Points on a hilly landscape, in no order, each with its height.
From any point a ball rolls to the lowest of the 2 points nearest to it. It stops when none of these is lower. Distance is the straight distance between rows; heights are no part of it.
k_797 h=781: .17 -.03 -.18 -.02 .45 .07 .15 .06 -.02 .02 -.31 .06 -.24 -.03 .08 .17
 -.07 -.12 -.06 -.11 -.05
k_18 h=232: -.07 .01 -.02 -.11 .08 .00 .12 -.02 .15 .36 -.10 .08 -.09 .02 -.34 .25
 .20 -.13 -.29 -.04 .06
k_926 h=504: -.03 .00 -.04 -.07 -.01 -.26 .13 -.03 -.09 -.18 -.14 -.09 -.01 .01 -.13
 -.22 .26 .02 .02 .20 -.01
k_338 h=166: .07 -.21 -.17 -.12 -.03 -.27 .33 -.19 -.21 -.16 -.10 .10 -.17 .00 -.44
 .14 -.10 .16 -.18 -.05 -.15
k_702 h=328: -.03 -.14 -.27 .05 .44 .10 .32 .09 -.01 -.30 .08 .12 -.37 -.09 -.30 .46
 -.13 .00 .22 .06 -.43
k_359 h=44: .12 -.12 -.10 -.11 -.22 .19 .28 -.29 .04 -.08 -.21 .15 .08 -.02 -.44 .26
 -.22 .17 -.37 .10 -.03
k_542 h=538: -.11 -.07 .05 .06 -.45 .18 -.07 .16 .03 -.18 -.01 .15 .09 -.08 .39 -.23
 -.02 -.31 -.38 .21 .21
k_998 h=229: .08 .07 .07 .08 .14 .03 -.02 -.08 -.25 -.01 -.08 .08 .07 .31 .65 -.01
 -.30 .14 -.14 -.21 .13
k_111 h=734: .18 -.18 -.15 -.36 .15 -.09 .07 -.31 .02 -.04 -.14 -.01 -.10 -.13 .21
 -.07 -.05 .14 -.08 -.02 .04
k_922 h=757: -.16 -.07 .32 -.08 -.07 .31 -.06 -.28 .09 .07 .21 -.09 -.16 -.27 .08
 -.06 -.02 .19 -.51 -.15 .40
k_189 h=384: -.06 .10 -.16 -.25 -.01 .12 -.11 .03 .20 .25 -.11 .04 -.02 -.20 -.12
 -.08 -.17 .05 .04 .08 .11
k_898 h=344: -.02 -.06 .11 .12 .29 -.17 -.06 .02 -.02 -.06 -.35 .04 -.11 .15 -.42 .31
 .15 -.15 .18 .04 -.41
k_683 h=743: -.19 -.22 .41 .08 -.25 .34 -.16 -.03 .20 .02 .19 -.07 -.06 -.36 -.07 .01
 -.13 -.05 -.39 -.14 .32
k_536 h=515: -.14 -.13 .32 -.31 -.22 .13 -.05 .01 .02 -.10 -.13 -.02 .11 -.46 .17
 -.14 -.03 -.09 -.41 -.09 .36
k_314 h=92: -.06 .13 .10 .27 .04 .30 -.20 .20 -.01 .15 -.24 -.30 .06 .49 -.13 -.01
 .21 -.02 .45 .14 -.24
k_374 h=553: .31 -.20 -.37 .06 -.06 .18 .18 -.15 -.04 .02 .11 .07 .02 .00 .04 .11
 -.30 .12 .02 -.03 .05
k_866 h=276: .05 -.11 .03 -.10 -.10 .27 -.05 -.17 .31 .29 .14 .00 -.07 -.19 -.38 .22
 .02 -.18 -.29 -.16 -.04
k_857 h=535: .12 -.03 .08 .26 .22 -.08 .04 .02 -.13 -.16 .21 -.20 -.07 .32 -.32 .24
 -.03 .03 .26 -.01 -.41
k_455 h=752: .23 .04 .08 -.29 .16 -.07 -.07 -.22 .08 .07 -.24 .05 -.01 -.02 .16 .07
 -.14 -.12 -.16 -.13 .05
k_765 h=253: .17 -.04 -.11 .28 .20 -.01 -.11 .30 -.12 -.22 -.22 -.06 -.11 -.02 .12
 -.10 -.36 -.04 .28 .19 -.12
k_9 h=257: .01 -.01 .12 .51 .01 -.25 .08 .17 -.26 -.08 .05 .06 -.03 .30 .16 .01
 -.02 .06 .01 .01 -.02
k_386 h=459: .04 -.33 -.04 .34 -.36 .14 .25 -.01 -.09 .00 .34 -.01 .28 .00 -.11 .22
 -.03 -.06 -.25 -.22 .14
k_881 h=499: .00 -.32 .20 -.37 -.09 .25 -.06 -.16 .15 -.04 -.02 -.09 .06 -.42 .23
 -.05 -.28 .16 -.31 .02 .25
k_487 h=422: -.07 .06 .05 .36 .35 .05 -.17 .10 .20 .16 .22 -.02 -.21 .40 .01 .22 -.07
 -.14 .07 .34 -.20
k_766 h=837: -.07 -.25 -.05 -.35 -.04 -.36 -.18 -.14 .09 -.09 .08 -.17 -.12 -.17 -.43
 -.11 -.01 -.26 -.15 .05 -.25
k_725 h=794: .13 .06 -.16 -.08 .44 .19 .20 -.03 .17 -.06 -.32 .06 -.07 -.05 .37 .16
 -.13 -.06 -.11 .08 .17
k_185 h=277: .00 .18 -.02 -.09 .06 -.02 -.03 .05 -.16 .18 .08 -.06 .09 -.07 .07 -.10
 -.04 .14 .14 -.32 .14
k_264 h=135: .06 .06 .09 -.05 -.18 .21 -.03 -.14 .00 -.01 .35 -.22 -.12 -.03 .12 -.38
 -.07 .03 -.22 -.04 .13
k_238 h=585: -.15 -.18 -.08 .13 -.52 .02 .03 .26 -.01 .19 .05 .00 -.01 -.20 -.08 -.17
 .12 .03 -.19 .15 .24
k_716 h=403: -.09 -.01 .02 -.17 .06 -.17 -.14 .19 .12 .03 .15 -.02 .09 -.10 -.06 .10
 .12 -.30 .10 .09 .00
k_912 h=339: .03 -.17 -.03 .10 .15 -.26 .09 .18 -.20 -.02 .48 .09 -.03 -.01 .06 .21
 .01 -.04 -.01 -.14 .03
k_46 h=304: -.11 .02 .09 -.16 -.26 .03 -.08 .05 .10 .14 -.03 -.10 -.08 -.18 -.13
 -.25 .53 -.32 -.21 .02 .01
k_99 h=331: .13 -.13 -.10 -.38 -.21 -.05 -.09 -.21 .09 -.05 -.23 -.17 -.10 -.36 -.14
 -.40 -.05 -.16 -.13 -.03 .00
k_52 h=311: .25 -.01 -.17 -.12 -.22 .00 -.07 -.03 .05 .05 -.31 -.07 -.05 -.17 .01
 -.32 .17 -.32 -.04 -.12 .00
k_880 h=525: .11 -.11 .10 .12 .01 -.24 .03 -.06 -.16 -.02 .13 -.20 -.03 .50 -.30 .09
 .27 .00 .09 .06 -.27
k_521 h=774: -.03 .11 .30 -.38 .16 .13 -.06 -.30 .24 .08 .32 -.18 -.12 -.19 .08 -.11
 .02 .03 -.39 -.09 .23
k_263 h=490: -.01 -.15 .09 -.42 .52 -.13 .07 -.02 -.11 -.27 -.24 -.12 .01 -.15 .45
 -.08 -.17 .18 .12 -.01 .00
k_171 h=373: -.06 -.03 -.18 -.08 .14 -.05 .18 .03 .13 -.07 .05 .12 .02 -.08 -.27 .33
 .27 -.04 .35 .06 -.27
k_976 h=688: .01 .00 -.12 -.08 .32 -.17 -.09 -.14 .06 .14 -.22 .25 -.19 -.15 .24 .12
 -.20 .29 .10 .06 .08
k_984 h=326: .14 .09 -.10 -.24 .01 .20 -.10 .01 -.11 .31 -.04 -.14 -.03 -.12 .08 -.17
 -.20 -.02 -.03 -.48 .13
k_520 h=568: -.21 .10 -.09 -.04 -.25 -.03 .08 .41 -.09 .07 -.16 .03 -.05 -.11 .07
 -.18 .15 .05 -.11 .24 .20
k_130 h=268: .02 .14 .04 .06 .06 -.03 -.05 .39 -.08 -.27 -.17 -.25 -.06 .06 .01 -.37
 -.19 .00 .26 .25 -.08
k_996 h=255: .20 .00 -.02 .06 .09 .01 .24 -.09 -.12 -.32 .08 -.03 .19 .21 -.21 .29
 -.33 .19 .07 -.03 -.12
k_832 h=196: .00 .24 -.18 .00 -.02 .32 .09 .28 .15 .19 .18 -.21 .06 -.11 .08 -.16 .31
 -.24 .19 -.11 .08
k_890 h=114: .02 .10 -.07 .16 .12 .01 .14 .06 .13 -.05 -.45 .02 .13 -.02 -.07 .03 .45
 .01 .45 .20 -.06
k_259 h=707: -.04 -.13 .02 -.13 -.11 -.06 -.19 .00 .07 .18 .24 .15 .14 -.18 -.12 .24
 -.19 -.11 -.14 -.19 .04
k_199 h=161: -.02 .45 .02 .22 .17 .14 -.01 .03 -.03 -.05 -.05 .00 .10 .23 .33 -.23
 .02 .09 .16 -.10 .14
k_86 h=502: .15 -.27 -.24 .12 -.31 .43 -.06 .05 .13 .12 .07 -.06 .08 -.17 -.01 -.02
 -.53 -.13 -.20 -.06 .08
k_886 h=156: .22 .19 -.15 .13 -.14 .21 .00 -.24 .03 .13 .16 -.21 -.03 .25 .10 -.33
 -.21 .13 .01 -.10 .08
k_829 h=423: -.04 .02 -.21 .26 .03 .11 -.07 .10 .07 .18 .27 -.17 .11 .20 -.07 .04 .24
 .06 .66 .12 -.13
k_205 h=715: .07 .02 -.02 -.16 .25 -.21 .12 -.16 .03 -.13 -.17 .14 -.12 -.07 .40 -.07
 .06 .16 .00 .20 .20
k_322 h=824: -.15 -.18 .02 -.44 -.02 -.26 -.07 -.23 .17 .00 .03 -.01 -.03 -.31 -.40
 -.01 -.14 .01 -.24 .07 -.01
k_43 h=321: -.29 -.07 .25 .03 -.35 .19 .03 .22 -.10 .31 .00 -.22 .06 .31 -.26 .06
 .41 -.07 -.29 .09 .04
k_71 h=461: -.16 -.08 .04 .00 .39 -.36 .03 .27 -.12 -.36 -.32 -.07 -.16 -.16 -.04
 -.10 -.04 -.09 .03 .16 -.16
k_4 h=437: -.20 .04 .21 .22 .39 -.31 .00 .28 -.13 -.18 -.06 .05 -.27 -.08 .09 -.04
 .23 -.13 .07 .16 -.11
k_714 h=404: .13 -.05 -.12 .21 -.35 .21 .25 -.12 .04 .02 .08 -.07 .01 .00 .10 -.21
 .25 .11 -.23 .06 .26
k_860 h=482: -.09 -.06 -.14 -.10 .57 -.15 .16 -.26 .01 -.26 -.18 .25 -.20 -.27 -.10
 .24 -.19 .28 .26 .11 -.26
k_813 h=527: -.19 .03 .36 -.11 -.38 .19 -.12 .17 -.03 -.27 -.01 .08 .12 -.26 .26 -.19
 .11 -.28 -.49 .00 .25
k_94 h=329: -.04 -.07 .09 .45 .14 -.05 -.07 .19 -.10 .05 -.19 .20 -.02 .23 -.26 .42
 .07 -.02 .27 -.08 -.27
k_777 h=296: -.07 .35 -.09 .09 .07 -.07 -.26 .19 .04 -.04 .01 .02 -.34 .00 .30 -.47
 .09 .05 .32 .21 -.17
k_818 h=432: .07 -.22 .09 .30 -.44 .23 .16 -.10 -.09 -.08 .28 -.10 .09 -.10 .15 -.12
 .11 -.08 -.29 -.21 .28
k_925 h=500: -.11 -.04 .14 .19 .09 -.30 -.32 .13 -.02 .05 .08 -.05 -.11 .13 -.07 -.09
 .30 -.07 .47 .16 -.34
k_544 h=355: -.11 -.03 -.19 -.09 .36 -.05 .22 .18 -.07 -.20 -.13 .01 -.16 -.18 -.32
 .29 .02 .01 .16 .02 -.28
k_513 h=380: .12 .00 -.09 -.05 .16 .02 -.21 -.18 -.08 .11 -.10 .18 .11 .11 .07 .29
 -.67 .19 .11 -.27 -.13
k_907 h=451: -.03 -.12 .04 -.04 .25 -.40 -.32 .12 .09 -.07 -.18 .10 -.08 -.17 -.14
 .07 -.13 -.28 .20 .12 -.29
k_734 h=279: -.13 .20 .14 -.12 -.26 .06 .05 .05 -.05 -.07 .16 -.01 -.12 -.07 .09 -.42
 .57 -.18 -.21 -.10 .03
k_651 h=581: -.07 .14 .20 -.26 -.04 -.02 .12 -.21 .07 -.12 -.10 -.02 .22 -.19 .12
 -.09 .21 .11 -.24 .06 .32
k_186 h=103: .14 -.12 .03 -.33 -.09 .23 .16 -.46 .03 .00 -.21 -.05 -.03 -.10 -.42 .08
 -.22 .24 -.30 -.25 -.04
k_116 h=334: -.24 .05 .05 -.03 -.19 -.01 -.07 .18 .10 .16 .11 .12 -.14 -.01 .05 -.06
 .42 -.23 -.26 .23 .08
k_270 h=337: .23 .07 -.08 -.07 .14 -.01 .12 -.16 .29 -.08 -.21 .06 .07 -.05 .15 .08
 .30 -.30 .07 .12 .03
k_234 h=460: -.02 .22 .13 .07 .31 -.08 -.08 .03 .07 -.01 .15 -.02 -.13 .30 .11 .11
 -.12 -.12 -.16 .15 .02
k_392 h=791: .11 -.06 .14 -.30 .05 .10 -.01 -.33 .27 -.06 .25 -.08 .13 -.18 -.07 .12
 -.09 -.09 -.19 -.01 .05
k_661 h=526: .23 -.24 -.23 .04 -.18 .39 .20 -.18 .10 .03 .00 -.05 -.03 -.05 -.10 .01
 -.22 .03 -.32 -.12 .13
k_25 h=420: .23 -.10 .12 -.30 -.13 .04 .01 -.40 -.02 -.16 .03 -.12 .44 -.16 .24 -.07
 -.10 .21 .08 -.26 .24
k_310 h=170: -.02 .36 -.13 .08 .12 .16 -.14 .16 .20 .20 -.07 -.02 -.05 .02 .23 -.15
 .24 -.23 .32 -.04 .03
k_793 h=560: .03 -.15 -.08 -.18 .07 -.14 .29 -.05 -.12 -.31 -.05 .19 .23 -.17 .02 .28
 -.16 .20 .03 .08 .05
k_106 h=298: .08 -.24 .05 -.07 -.16 .25 -.02 -.21 .29 .17 .02 -.10 -.13 -.42 -.29
 -.07 .26 -.27 -.21 -.20 .13
k_297 h=503: .03 -.02 .12 .23 -.28 -.04 .07 -.04 .01 .12 -.03 .08 .18 .27 .00 .14 .30
 -.29 -.24 -.06 .09
k_845 h=258: .13 .23 -.07 .18 .01 -.20 -.31 -.16 .09 -.03 .01 .11 -.17 .11 .33 -.24
 .00 -.02 .30 .06 -.03
k_819 h=226: .21 -.16 -.11 .05 .09 -.15 .43 -.10 -.24 -.42 -.09 .16 -.07 .13 -.18 .35
 -.18 .19 -.14 .01 -.16
k_70 h=523: -.11 -.19 -.20 -.32 .22 -.21 .22 -.24 -.15 -.27 -.02 .22 -.12 -.25 -.08
 .22 -.24 .34 .12 .10 -.10
k_680 h=567: -.16 .20 .21 -.33 -.14 .22 .04 -.16 -.01 -.19 .04 .03 .04 -.24 .29 -.31
 .35 .01 -.38 -.09 .31
k_641 h=199: -.03 .25 .02 .05 -.33 .26 .04 -.04 -.08 -.24 .36 -.06 -.06 .11 .23 -.47
 .18 .01 -.33 .05 .08
k_954 h=104: .04 .01 .09 .34 .07 .05 -.09 .21 .04 -.09 -.40 -.08 .06 .17 .02 .08 .22
 -.11 .42 .18 -.21
k_603 h=448: -.24 .20 -.08 .14 -.28 .15 -.27 .18 .01 .42 .32 -.06 .10 .18 .03 -.26
 -.15 -.04 .15 -.10 .01
k_688 h=137: .02 .22 -.09 .15 .28 -.01 .05 .03 .09 .12 -.17 .13 -.13 -.10 .09 .00 .35
 .01 .31 .02 .08
k_654 h=228: .14 .08 -.18 -.10 .10 .09 .14 .06 .06 .19 .03 -.06 -.01 -.16 -.06 -.01
 .24 -.12 .05 -.26 .12
k_449 h=811: -.14 -.11 -.09 -.48 .05 -.10 .07 -.30 .24 -.24 .14 .07 .08 -.28 -.45 .26
 -.16 -.09 -.08 .17 -.23
k_404 h=287: .12 -.07 -.26 -.06 .20 .09 .23 -.05 -.08 -.23 .29 .04 -.10 -.01 -.21 .36
 -.22 .08 .15 -.03 -.22
k_477 h=662: .06 -.24 -.27 -.14 -.11 -.04 -.02 -.10 -.06 .14 .17 .32 -.11 -.27 -.06
 .35 -.23 .08 -.11 -.23 -.05
k_693 h=522: -.10 -.20 .14 -.32 -.01 .17 -.08 .04 -.02 .02 .03 .03 .09 -.15 .58 -.09
 -.20 .13 -.27 -.08 .26
k_40 h=230: .16 .05 .20 .19 .14 -.30 -.10 -.03 -.26 -.23 -.18 .02 -.05 .18 .18 -.10
 -.16 .13 .07 -.06 -.06
k_632 h=519: -.01 .06 -.05 .06 -.04 -.25 -.10 .08 -.08 .04 .20 -.15 -.12 .11 -.04
 -.19 .24 .08 .31 .17 -.04
k_889 h=547: -.13 -.09 .04 -.29 -.05 .12 .12 -.03 -.14 .00 .09 .04 -.06 -.26 .50 -.12
 .22 .08 -.42 -.08 .33
k_32 h=579: -.15 -.01 .04 .08 .30 -.17 .28 .12 -.06 -.24 .09 .05 .09 -.01 -.12 .33
 -.05 .25 .02 .24 .09
k_572 h=217: .12 .29 .02 -.07 .10 -.24 -.11 -.30 .04 -.03 -.14 .06 -.09 .08 .30 -.28
 .28 .02 .15 -.09 .13
k_53 h=254: .03 .25 .24 -.09 -.10 -.28 -.14 .06 -.15 -.13 .02 -.12 .07 .23 .01 -.23
 -.12 .04 -.04 .02 .00
k_901 h=421: .13 -.06 .07 .03 -.21 .03 -.02 -.20 .01 .17 .52 -.13 .07 .03 -.31 .04
 -.01 .05 -.09 -.24 -.09
k_380 h=338: -.35 -.07 .18 .05 -.27 .08 .03 .42 -.17 .16 -.13 -.16 .24 .37 -.16 .22
 .21 -.07 .01 .16 .01
k_328 h=429: .06 .07 .06 .11 .24 -.11 -.18 -.12 -.20 .26 -.14 .21 -.07 .19 .19 .12
 -.37 .31 .05 -.42 .02
k_7 h=347: -.16 -.07 .11 .04 .01 .12 .15 .41 .01 -.05 .02 -.21 .25 .29 -.28 .35 .01
 -.12 .06 .27 -.14
k_138 h=267: .15 -.14 -.13 -.32 -.17 -.12 .12 -.30 -.27 -.01 -.13 .22 -.10 -.08 -.29
 .21 -.29 .26 -.09 -.31 -.21
k_795 h=284: -.12 .21 .20 .05 -.19 -.32 -.15 -.02 -.19 .13 -.09 .23 .06 .10 .21 -.03
 -.17 .19 -.11 -.09 .23
k_8 h=623: -.20 .25 .23 .01 -.32 -.01 -.03 -.06 -.03 .03 .00 -.01 .10 .29 -.09 -.18
 -.06 .29 -.30 .23 .19
k_653 h=256: -.16 .23 .18 .24 -.01 -.05 -.17 .08 -.25 .12 -.19 .23 .04 .33 .38 -.03
 -.36 .14 -.18 -.21 .18
k_754 h=637: -.08 .09 .17 -.17 -.25 .04 .09 .03 .03 .01 -.21 -.17 .09 .04 -.38 -.10
 -.13 .18 -.32 .19 .12
k_648 h=430: .01 -.02 -.10 -.19 .05 -.15 -.32 .14 .19 -.01 -.04 .15 .07 -.22 .00 .15
 -.24 -.27 .26 .15 -.09
k_834 h=458: .01 .07 .01 -.02 .43 -.18 -.07 -.18 .04 -.18 -.25 .09 -.14 -.15 -.26 .05
 -.09 .26 .42 .02 -.25
k_682 h=475: .04 -.19 -.13 .32 -.36 .11 .17 .03 -.04 .04 -.07 .12 .39 .10 -.10 .29
 -.23 -.08 -.15 -.11 .15
k_59 h=94: .13 -.08 .06 -.08 -.16 -.08 .21 -.11 -.12 -.03 .00 -.05 .06 .08 -.43 .16
 -.15 .07 -.33 -.12 -.08
k_893 h=602: .04 -.29 -.07 .07 -.48 -.18 -.09 .07 -.02 .11 .25 -.05 -.07 -.16 -.10
 -.23 .24 -.11 -.07 .09 .02
k_102 h=194: .26 .21 .03 .07 .33 .02 .08 -.19 -.07 -.16 -.11 -.02 .02 .24 .39 -.04
 -.07 .06 .03 -.20 .12
k_474 h=552: -.27 .10 -.02 -.08 -.44 .07 -.12 .32 .08 -.06 -.10 .10 -.03 -.06 .16
 -.33 .07 -.11 -.25 .45 .11
k_625 h=271: .29 -.11 -.24 .07 -.02 -.07 -.07 .19 -.06 -.13 -.10 -.04 .07 -.05 .05
 -.07 -.23 -.18 .29 -.04 -.14
k_717 h=241: -.04 .18 .02 -.02 -.04 -.12 .11 .07 -.15 -.23 .21 -.01 -.19 .10 .25 -.35
 .30 -.10 -.23 .17 .05
k_384 h=105: .11 .27 -.11 .26 .00 .07 -.02 -.06 .03 .23 .00 -.12 .03 .32 -.08 -.10
 -.06 .14 .21 -.15 -.04
k_747 h=141: -.10 .35 .20 .29 .16 -.02 .04 .12 -.06 -.24 .14 -.05 .16 .26 .29 -.11
 .29 .09 .26 .10 .04
k_636 h=288: .08 -.17 -.08 .30 -.07 -.23 .15 .08 -.31 -.09 .16 .19 .05 .12 .01 .26
 -.15 .09 -.04 -.10 -.01
k_983 h=371: .18 -.31 .01 -.37 -.03 -.08 .03 -.33 -.10 -.12 -.14 .17 .32 -.07 .33 .19
 -.22 .23 -.06 -.18 .12
k_222 h=486: -.06 -.24 -.12 .25 -.52 .33 -.14 .02 .13 .19 .16 -.03 .27 -.08 -.29 .01
 -.38 -.06 -.02 -.12 -.03
k_247 h=147: -.23 .43 .31 -.06 .26 -.17 -.01 .12 -.19 -.19 -.18 -.01 -.12 .07 .11
 -.25 .23 .11 -.01 .00 .01
k_216 h=802: .08 -.07 -.01 -.20 -.10 -.07 .08 -.28 .17 -.22 .34 .01 .29 -.05 -.31 .23
 -.04 -.05 .00 .15 -.12
k_202 h=592: -.15 -.01 -.05 .28 .27 .09 .25 .37 -.01 .03 .10 -.01 .00 .11 -.12 .27
 .08 .16 .16 .15 -.01
k_712 h=476: -.05 .05 .12 -.13 .32 -.22 -.02 .14 -.18 -.29 -.31 -.04 -.03 -.21 .24
 -.14 -.05 -.02 .11 -.02 .05
k_118 h=358: -.08 -.05 -.03 .20 -.03 .17 .20 .27 .08 -.06 .31 -.22 .13 .34 -.05 .19
 -.12 -.08 -.09 .34 -.02
k_728 h=601: .15 -.40 -.40 -.10 -.12 .16 .06 -.07 -.19 .15 .16 .17 -.07 -.16 .17 .15
 -.40 .19 -.02 -.33 -.04
k_95 h=621: -.03 .04 -.29 .42 .14 .09 -.07 .13 .03 .27 .04 .17 -.03 .01 .09 .11 -.15
 .12 .46 -.10 .01
k_945 h=327: .05 -.03 .16 -.09 -.16 -.26 -.02 -.23 -.08 .00 -.08 .27 .35 -.02 .17 .18
 -.14 .21 -.09 -.17 .26
k_856 h=348: -.17 .29 .07 .07 .46 -.01 -.19 .22 .14 .02 .06 .06 -.37 -.09 .22 -.19
 -.04 .06 .22 .26 -.03
k_387 h=427: -.25 .12 -.08 .09 -.25 .15 -.22 .37 -.02 .17 .28 -.14 .01 .26 .07 -.24
 .13 -.12 .31 .14 -.12
k_344 h=480: .20 -.25 .04 -.48 -.13 .28 -.04 -.33 .09 -.06 -.19 -.27 .11 -.30 .13
 -.22 -.38 .28 -.15 -.04 .12
k_290 h=471: -.14 .02 -.22 .21 -.35 .28 -.17 .01 .16 .46 .16 .05 .25 .00 -.09 -.08
 -.26 -.04 .16 -.27 .12
k_267 h=291: .21 -.12 -.08 -.14 -.13 -.10 -.06 .24 -.19 -.14 -.26 -.04 .10 -.22 .05
 -.11 -.03 -.33 .05 -.23 .01
k_616 h=391: -.07 .07 .02 .44 .41 .04 -.06 .22 .10 .04 .18 -.04 -.23 .05 .08 .00 -.01
 .07 .28 .31 -.14
k_19 h=514: .21 .05 .04 .22 -.09 -.20 .00 -.06 -.07 .05 .02 -.07 .01 .38 -.07 .10
 .41 -.18 .01 -.18 -.11
k_666 h=278: -.07 .18 .23 -.08 -.28 .01 -.15 .10 -.02 .05 .11 -.15 .12 .18 -.04 -.21
 .20 -.17 -.05 -.02 -.02
k_152 h=390: -.27 .11 .03 .10 .16 -.27 -.02 .22 -.05 .06 .11 .23 -.27 .06 .18 .04 .36
 -.13 -.09 .15 .03
k_790 h=300: -.20 -.01 .11 .15 -.39 .20 -.09 .07 .03 .20 .25 -.15 .09 .36 -.07 -.08
 .32 -.13 -.10 .18 -.06
k_154 h=353: .01 -.01 -.19 -.38 .02 -.06 .01 .11 .03 .12 -.26 -.20 -.03 -.39 -.14
 -.27 -.06 -.02 .06 -.05 .01
k_775 h=317: .05 -.12 -.06 .03 -.36 .18 .07 -.21 .17 .25 -.01 -.06 .05 -.10 -.31 -.03
 .40 -.05 -.07 -.02 .03
k_136 h=285: .14 .11 -.23 .07 .04 .13 .12 .31 -.13 -.26 .04 -.20 -.09 .00 .26 -.42
 -.03 -.02 .09 .26 .08
k_752 h=73: -.16 .28 .00 .42 .10 .26 -.08 .15 -.02 .31 -.16 -.13 .08 .45 -.03 -.02
 .01 -.01 .34 -.21 -.10
k_378 h=388: -.05 -.15 -.04 -.03 -.07 -.13 .03 .05 -.09 .14 .47 -.07 .03 -.01 -.26
 .19 .19 .00 .10 -.07 -.14
k_29 h=314: .06 -.17 -.12 .22 -.09 -.13 .16 .21 -.24 -.07 .02 .12 .07 .17 -.28 .38
 -.03 -.06 .12 -.13 -.32
k_250 h=413: -.14 .04 -.06 .43 .08 .17 -.14 .31 -.06 .10 .23 -.17 -.08 .28 .15 -.17
 .18 -.09 .49 .17 -.24
k_317 h=335: .18 -.03 -.08 -.26 -.07 -.01 -.12 -.25 -.12 .14 -.32 .19 .04 -.02 -.13
 .13 -.53 .26 -.02 -.27 -.10
k_280 h=457: .14 -.10 .22 -.35 -.18 .28 -.05 -.40 .01 -.10 .03 -.24 .19 -.08 .43 -.33
 -.21 .29 -.14 -.19 .15
k_427 h=483: .12 .09 -.05 -.14 .29 -.34 .07 -.12 -.02 -.08 -.16 -.06 -.17 -.09 -.13
 -.19 .07 .12 .23 -.02 -.05
k_182 h=489: .08 -.05 .05 .29 -.24 .03 .09 .12 .00 -.01 -.18 .12 .22 .22 .16 .19 -.10
 -.31 -.37 -.06 .18
k_120 h=387: .18 -.16 .09 .10 .00 -.29 .14 -.11 .00 -.17 .05 .12 .01 .31 -.09 .26 .10
 -.18 -.18 .18 -.11
k_644 h=431: .11 .04 -.15 .21 .05 -.01 .03 -.16 .14 .01 -.01 -.04 .12 .20 -.23 .11
 .17 .26 .58 .17 -.19
k_470 h=469: -.05 -.02 .33 .25 .38 -.33 -.33 .00 .09 -.07 -.17 .17 -.13 -.11 -.01 .12
 .06 -.12 .24 .20 -.34
k_663 h=179: -.13 .51 .17 -.16 .02 -.15 -.06 -.12 -.13 -.07 -.07 .20 -.12 .07 .26
 -.32 .34 .18 -.05 -.09 .09
k_722 h=485: -.26 -.23 .33 .38 .18 -.15 -.43 .12 .01 .01 -.07 .08 -.08 .08 .00 .11
 .12 -.07 .43 .43 -.43
k_499 h=171: .02 .03 -.07 -.23 .09 .10 .16 -.28 .12 .17 -.14 -.07 -.16 -.08 -.37 -.02
 -.04 .09 -.34 .00 .08
k_272 h=766: .16 -.05 -.02 -.28 .45 -.05 -.06 -.14 .00 .08 -.57 .05 -.24 -.06 .19
 -.01 -.18 -.12 -.09 -.19 -.07
k_401 h=729: -.12 -.19 .21 .07 -.37 .10 -.16 .02 .08 .12 .26 .00 .22 -.32 -.01 .07
 -.04 -.07 -.21 -.22 .23
k_254 h=372: -.08 .17 .00 -.21 -.08 .27 -.23 .06 .19 .38 .08 -.05 .05 -.15 .01 -.06
 -.22 -.02 -.09 -.25 .14
k_516 h=605: -.04 -.03 -.27 .33 .09 .12 .13 .18 .04 .16 .29 .01 .02 .12 .00 .20 -.10
 -.04 .16 -.08 -.02
k_847 h=385: .01 -.05 -.19 -.05 .09 .01 -.04 .03 .33 .06 .23 .04 .10 -.03 .00 .26 .24
 -.24 .30 .20 -.13
k_413 h=379: .05 -.12 -.12 .13 -.12 .17 .21 .07 .13 .02 .27 -.12 .13 .00 .05 -.03 .01
 -.03 -.16 .19 .18
k_486 h=322: .05 .04 -.05 -.14 -.08 .01 -.07 -.10 .31 .05 -.01 -.13 -.03 -.01 -.01
 -.15 .41 -.44 -.02 .20 -.05
k_767 h=123: -.29 .40 .34 .07 .17 -.07 .07 .29 -.20 -.22 .02 -.09 -.03 .22 .10 -.17
 .57 .12 .19 .05 -.06
k_394 h=604: -.20 .03 .00 .15 -.53 .08 -.03 .05 .01 .30 -.01 .03 .00 .10 -.13 -.28
 -.16 .20 -.24 .19 .21
k_179 h=649: -.01 .01 -.28 .01 .30 .12 -.06 .10 .01 .29 -.09 .18 -.10 -.20 .18 .19
 -.23 .22 .28 -.20 .07
k_934 h=367: .07 -.06 .00 -.07 .18 -.32 .05 -.10 -.04 -.15 -.12 .08 -.01 .04 -.24 .21
 .11 -.23 -.05 -.04 -.17
k_88 h=440: .18 .17 .06 .16 .27 -.07 -.04 -.35 .16 -.11 -.11 .09 .05 .18 -.27 .23
 -.04 .19 .37 .04 -.25

Call two points neighbours if one is among the 2 nearest of the other. Go from one point of each pair to the other, from neighbour to neighbour, staying as low as possible. Name the highest point that can't be avoided.
k_767 / k_250 -> k_632
k_264 / k_752 -> k_886
k_767 / k_359 -> k_328

For each start below, name the point where the ball stops.
k_632 -> k_359
k_263 -> k_264
k_297 -> k_40
k_322 -> k_250
k_976 -> k_834
k_680 -> k_767
k_254 -> k_752
k_520 -> k_767
